Points, in no order, along strands that fork, close into loops and pass close to each other.
Points whose rows are less than 75.5 apart are linked; no others are. Some points are linked to none.
Tori: [ 11  22 -13  -5   9  -3  24  22  32   5 -44  -4 -20 -30  -6  52   0  37
  40  17  26   9]
vez: [-25 -11  36   5 -10  18  16 -10 -19 -15  14 -25 -35  14 -20  38 -15  31
  -8 -19  19 -10]
Dat: [ 30  -1 -17  16   1 -12 -14  -2 -14  14  10   8  11  29 -18 -58  25   0
 -12 -32  -7  -9]
Taz: [ 31  17 -47  14  13 -31  -6  22  16  15 -53   4   0 -44  35  -6 -20  11
   9  19  13 -14]
Susab: [-59  -9  35  -4 -17  34 -13 -22 -10 -25  37  19 -54  19  -3  28 -10   3
 -34 -12  12  13]
Kazu: [-16   7 -14  17  24  -7  21   4  -4  16 -57 -11 -11 -27  -1  15   2  25
  28 -23  14 -16]
kugez: [-37   8 -17  -1  17 -19  10   7  29  18 -34  25 -59 -37  -4  64 -28   9
  31  12  19  18]
niz: [-27 -25 -18 -11 -15   8 -13 -26  15 -13  26  70 -29  -6  22 -25 -20 -37
 -51  16  -2   0]
Levig: [-29 -11   7  21  11  -7   9 -34 -19 -25  -9  31 -45  -9 -14  -2   4  17
  -9 -45   0   0]
lev: [ 66  18  -5   9   6 -37 -35  29   6  34   3 -15  33  -3  10 -56  -4 -10
  11  14 -18 -12]
teme: [ -6 -26 -16  -6  -2  16  -2 -47 -13 -22  24  69 -18  -1   1 -30   5  -8
 -22 -29  -8 -17]
pide: [  5   9  24 -25  -1  28   0  10   5 -12  20 -22  35   7 -13  43   7   4
  -3  26   4   6]
bonim: [  9  -8  33 -10   3   6  18 -29 -25  -1  26 -32   5  31 -17 -51  21  -2
  12 -44 -15 -16]
fub: [-37 -13  -9  21   0 -29  12 -35 -11 -11 -14  49 -77 -18  -7  12  -4  16
   3 -21  10  10]
Rulok: [  8 -10  21   0  -8  21  -1  18 -24  13   4 -39  32  35 -14 -17   2   0
   3 -13   7   3]
Zuku: [ 22 -23 -35  28 -10   4 -22 -29  -8 -27  26  60   6  28   2 -80  21 -16
 -30 -18 -17 -27]
kelif: [  1  16   2  -2  10   2  25  22  26 -32 -23 -25  -4 -26 -10  84   3  35
  54  33  10   6]
kavul: [ -7 -14 -13 -29  -7  36  -4  -5  -5 -15  23  10  -4  30  -2 -28  -5 -22
 -41 -13   8  -8]
Vuzaz: [ 21   1  -3  -9  -2 -16   9   4  -8  -1 -17 -16  27 -15  11 -24  -2  -6
 -19  26  -6  -4]
nev: [ 27  33 -60  23  26 -38   2  -7  -4  28 -38   9 -25 -20  14 -27  22  15
  21 -23   1 -31]
zud: [ 25  -5  18 -16  -1   5 -11 -32 -17   5  41  -9  25  33  14 -96  16 -33
   1 -13 -22 -14]
dudi: [-30  -6   9 -28 -22  59 -11   2 -10 -21  30  -8   3  25  21  22 -21 -14
 -29  22  14   6]
faro: [ 20  23 -18  11  23 -40  25 -30 -16  24 -30 -18 -14 -10   7 -29  28  22
  31 -32  -1 -24]
Zufo: [ 16  -3 -20  12 -17  -2 -17  32  -6  -1 -16   1  12 -15   9  23 -14   8
  -3  23   5  26]
talin: [ 29  19 -29   6   7 -26  17   4  23  41 -21   6   4 -18   4  11  20  15
   0  -6   4 -12]
Nof: [-21  -3   1 -23   1  18  18  22  32 -16  -9  -1   3 -20 -27  59 -11   6
  -1  13   0  17]
Dameb: [ -2  -6  29  -7   6  15   7 -28 -17  -4  28  -5   2  29 -11 -15  21   3
 -18 -37   0 -13]
noro: [-15  10  41 -29  -4  37  -7  -6 -16   6  32 -48  41  33   6 -46  20 -27
  -1  -1 -20  -4]
kitu: [-15 -14   5  11  -9  -7   7   6   4  -2  -6   7 -15 -23  20  67 -32   6
  10   9  17  26]
Vom: [ 15 -25 -46  24 -15 -13 -18 -12   1 -19  15  58 -11   6  16 -59  -9 -16
 -46   0 -12 -28]
misi: [-56 -28  -1 -10  -5   4  -6 -24  -4  -8  20  52 -48  -5   1  11 -26 -32
 -31   4  -5  12]
mol: [ 45  13  -9  -3  -2 -12  17  17  14  24 -11 -23  31  -7   0  22   8  19
  24  14   9  -2]
zagu: [  8   3  24  -4  -4  -3  -2  12 -28  28  15 -55  33  32 -24 -55   8 -19
  31  -5 -16   5]
guka: [ 26  14  40 -17   7   1 -16  30   2   5  13 -63  65  18  -8 -29   2 -29
  58  30 -22  19]
neta: [-48  -4  14   4  11 -10  15   0  18  -5 -25   7 -76 -30 -21  56 -32  24
  31 -15  17   8]
Fube: [ 56  24   0   6  18 -35 -27  42  14  30  -2 -37  49   7  -2 -28   2 -16
  32   9 -21   7]
gup: [-35  -3  31  -9  -3  32  10  25  33 -39  10  -8   4  -2 -29  80  -2   8
   5  29   2  14]
Sogem: [ 22   9  34 -26 -12  40 -31  28  -1  -5  26 -50  67  31   7 -29   5 -26
  36  37 -14  16]
guf: [ 42  15 -29  11  10 -42  -2  17  16  14 -36 -11  20 -29  18 -33   0   2
 -10  27  -3 -16]
Kat: [ -3  10 -22  31   3 -31  -1   0  -8  17 -38  22 -31 -12  12  13  -2  25
  -6   4  32   7]
zabut: [ -6  10  49 -11  -1  10  18 -17  -2  -4  22 -33   9   8 -17  13  25  15
 -15 -16  -9 -11]
gisa: [  0  -1  14 -17  -9  -2  14 -19 -10  -2   9   8 -11 -10   5  17  -3  12
 -22  11  12   7]
Rogof: [-16   5 -19  -2   8 -26  14  -3  33  20 -17  37 -46 -42   7  51 -16  -4
   3  -6   4  11]
dovo: [ 29  -5   5  -2  -3   8 -18  10 -13  19   4  -6  29  27  -8 -47   7  -7
 -13  -9   5  -6]
bip: [-50 -16  34  12 -17   8   1 -11  -8  -6  25  12 -60   1 -15  53 -24  15
 -10 -15   9  13]
rika: [  2 -20 -43  30 -18 -25  -1 -15 -16  -5  -2  48 -21   0   3 -41   2  -2
 -36  -5  -1  -7]
petud: [  6  11  31 -27   0  26  -7  16   2 -10  18 -44  58  17  -7  10  22 -13
  11  41 -10   5]
pivom: [ 21  14  17  -5  16 -22  18  -8 -19   0 -11 -47  15   4  -4 -12   9   7
  15 -20 -11   0]
Vina: [-18 -31 -26   2 -10  -5  -2 -47   4 -26  20  88 -40  -1   2 -34 -10 -18
 -29  -1  -3 -10]
Buban: [ -6   8  26 -24  -5  30 -14 -31 -19  -1  43 -24  23  44  22 -70  25 -25
 -11 -21 -21 -11]
Zasu: [-14 -16  15  18   2   8   2 -22  -9 -18   3  20 -14  11  -5 -16  10   5
 -18 -54  -2   1]
Rek: [ 13  21  34  11  18 -22  14  10  -5  21  -9 -65  38   2  -9   4  18   5
  52   1 -17   0]
vumov: [ 10 -24 -28  14   0   4   1 -47 -13 -32  20  65  -1  24 -18 -59  30  -4
  -4 -30 -11 -32]
vuk: [ 34  10 -33  22  15 -25 -23  18  -2  21 -21  23   5   2 -13 -53  15  10
 -10 -18  -1 -13]
nesi: [ -3   2   3   6  11   4  15  26   5 -34 -12 -29  35 -19  -7  74   6  20
  43  37  -8   9]
gadom: [  4  19 -68  28  18 -32  16 -10  21  28 -47  37 -38 -27  19 -16  16   8
   9 -15  13 -28]
kuz: [-28 -22 -13  -9   2  10  -6  17  11  -8  -8  27  -9  -9  -2  25 -40 -24
 -24   6  13  10]
fozo: [ 40  14  -8  -2  13 -41  15 -22 -14   8  -5 -17   2  -3  10 -37  17   7
   8 -21 -19  -9]
Vuzo: [ 10  -1 -17   6 -11 -23  12   9  27  22 -13  30   2 -33  10   6   3  -1
 -32   9  -5   3]
bize: [ -1 -11 -14 -17  -4  28 -22  19  -3  -2   2  19  18   4  -2  -7 -20 -15
 -35   9  10  -3]
molof: [  5  -7 -18   5 -15   5 -13  35   3 -29  -7  -2  24  -8   6  57 -24   0
   6  51   4  31]
Ramo: [ 55   6 -13  10  12 -48 -19   7   1  27  15 -14  23   7   3 -86   6 -27
  10 -13 -33 -19]
gog: [-29   1   0  22   9 -20  13 -20 -11  13 -36  33 -58 -21  -1  20  -7  34
  12 -11  31   3]
vomi: [-19 -12 -10   8  -6 -20  25 -12  26   4  -9  35 -22 -29   4  15  -4 -11
 -29 -16  -9  13]
serub: [ -8 -11   3  18 -18  11   3  21 -13 -10 -11 -18   0 -10   3  40 -15  13
  -2  -8   4  26]
nirop: [-28  19  47 -26  -2  41  -6 -12 -13 -18  23 -35  24  21  -1 -12  22  -2
 -23   4  -8  -5]
Kamo: [ 29  32 -30  11  14 -18  15  24   9  23 -34 -43  19 -13  13  35  16  22
  55  11   6  -5]
tib: [ 48  14 -22   4  10 -13 -27  46  10  11 -15 -26  67 -16   5  -2  -5  -4
  39  31 -22  -3]
suzuv: [-60 -15  13 -24  -1   1  -5   8  25  -5  10  30 -54   1 -27  47 -31 -27
  -6  33   7  29]
sinel: [ 17   9   5 -21   7   7  16  17  23   3 -22   0  11 -24 -18  37   4  23
  16  10  12   0]
rikiz: [ 20   3  11 -11   3  -8   9  19  14  -1  -8 -43  55   9  -6 -13   8 -18
 -10  28  -8  -3]
tuka: [-70 -29  27 -16  -4   0  -5 -21  16   1  23  52 -77   6 -23  22 -28 -28
 -10  13   7  21]
gamip: [-37 -18  -2 -27 -24  37  -4   4   4 -15  20  15 -10  -6  13  31 -32 -27
 -28  29   1  17]
buz: [-34 -17  39  10 -10  10   2   1  12  -3   7  14 -35 -16  -4  75 -32  11
   8   2  17  26]
rere: [  4   9  24  10   8   5 -10  16 -11 -15   4 -32  49  -2   3  60   7  16
  28  21  -8  11]
rep: [  7  35 -37  19  27 -20  13   8   1  26 -56 -34   3 -25  18  14  16  19
  41 -12  10 -15]
Pezag: [  6   1 -33  35   2 -39   6 -18 -19  10 -16  35 -27   0  10 -19   9  15
 -16 -12  10  -7]
Mem: [-33 -20  22  -9 -22  49   5 -32 -12 -25  38  21 -41  34   0 -10   1   2
 -30 -33  16  -7]
Sisez: [-15   5  -2 -21 -26  51 -18  -7  -6 -21  29 -20   6  33  34 -41   6 -24
 -43  -4  -5   6]
sez: [  6   0 -22   3   5 -12  33 -13  -1  32  -2  20 -13 -11 -11  18  17  17
  -1 -30   1 -20]
gepet: [ 46   3  14  -1 -14   2 -39  16  -2  19  10 -11  38   5  14 -66  -3 -12
 -15  15 -13   2]
pegi: [-26  -9  31 -12  -8  43 -15  -2 -30 -28  25 -19  -9  17  -5  33 -23  13
 -12  -7  15   1]
Fom: [ 22   5  32   8  11   3   4  24   2  -1   5 -54  64  13  -6  34  12   3
  62  17  -5   5]
Lofor: [ -1  12   0 -24 -22  54 -34  19   0  -9  27 -31  37  31  25 -30   5 -27
 -28  12 -13  11]

A fork is a point with three links, a tip a point with one. Leave the first point through the second and follow the links. Name the first fork or tip that comes.
suzuv / tuka -> Dameb
pegi / dudi -> Lofor
Lofor / Sisez -> bip
Zasu / Levig -> suzuv
gadom / nev -> rere

A piece is two or more points that can be reached from each other along the links. Count, over all rows, the pieces, the separate loops (a circle has one, a figure eight two, a Y none), the forks (points with three links) and the tips (points with one).
pieces -> 4
loops -> 0
forks -> 9
tips -> 17

Name the points in between on the shortest way along the links from the first point to the second, in order.
talin / guf -> mol sinel Tori kelif nesi rere pide petud rikiz Vuzaz
vez / Sisez -> pegi dudi gamip kuz bize kavul
tuka / Pezag -> misi niz Vina teme vumov Zuku Vom rika
petud / gadom -> pide rere Fom Rek pivom fozo faro nev
nirop / Pezag -> zabut Dameb Zasu Levig fub gog Kat
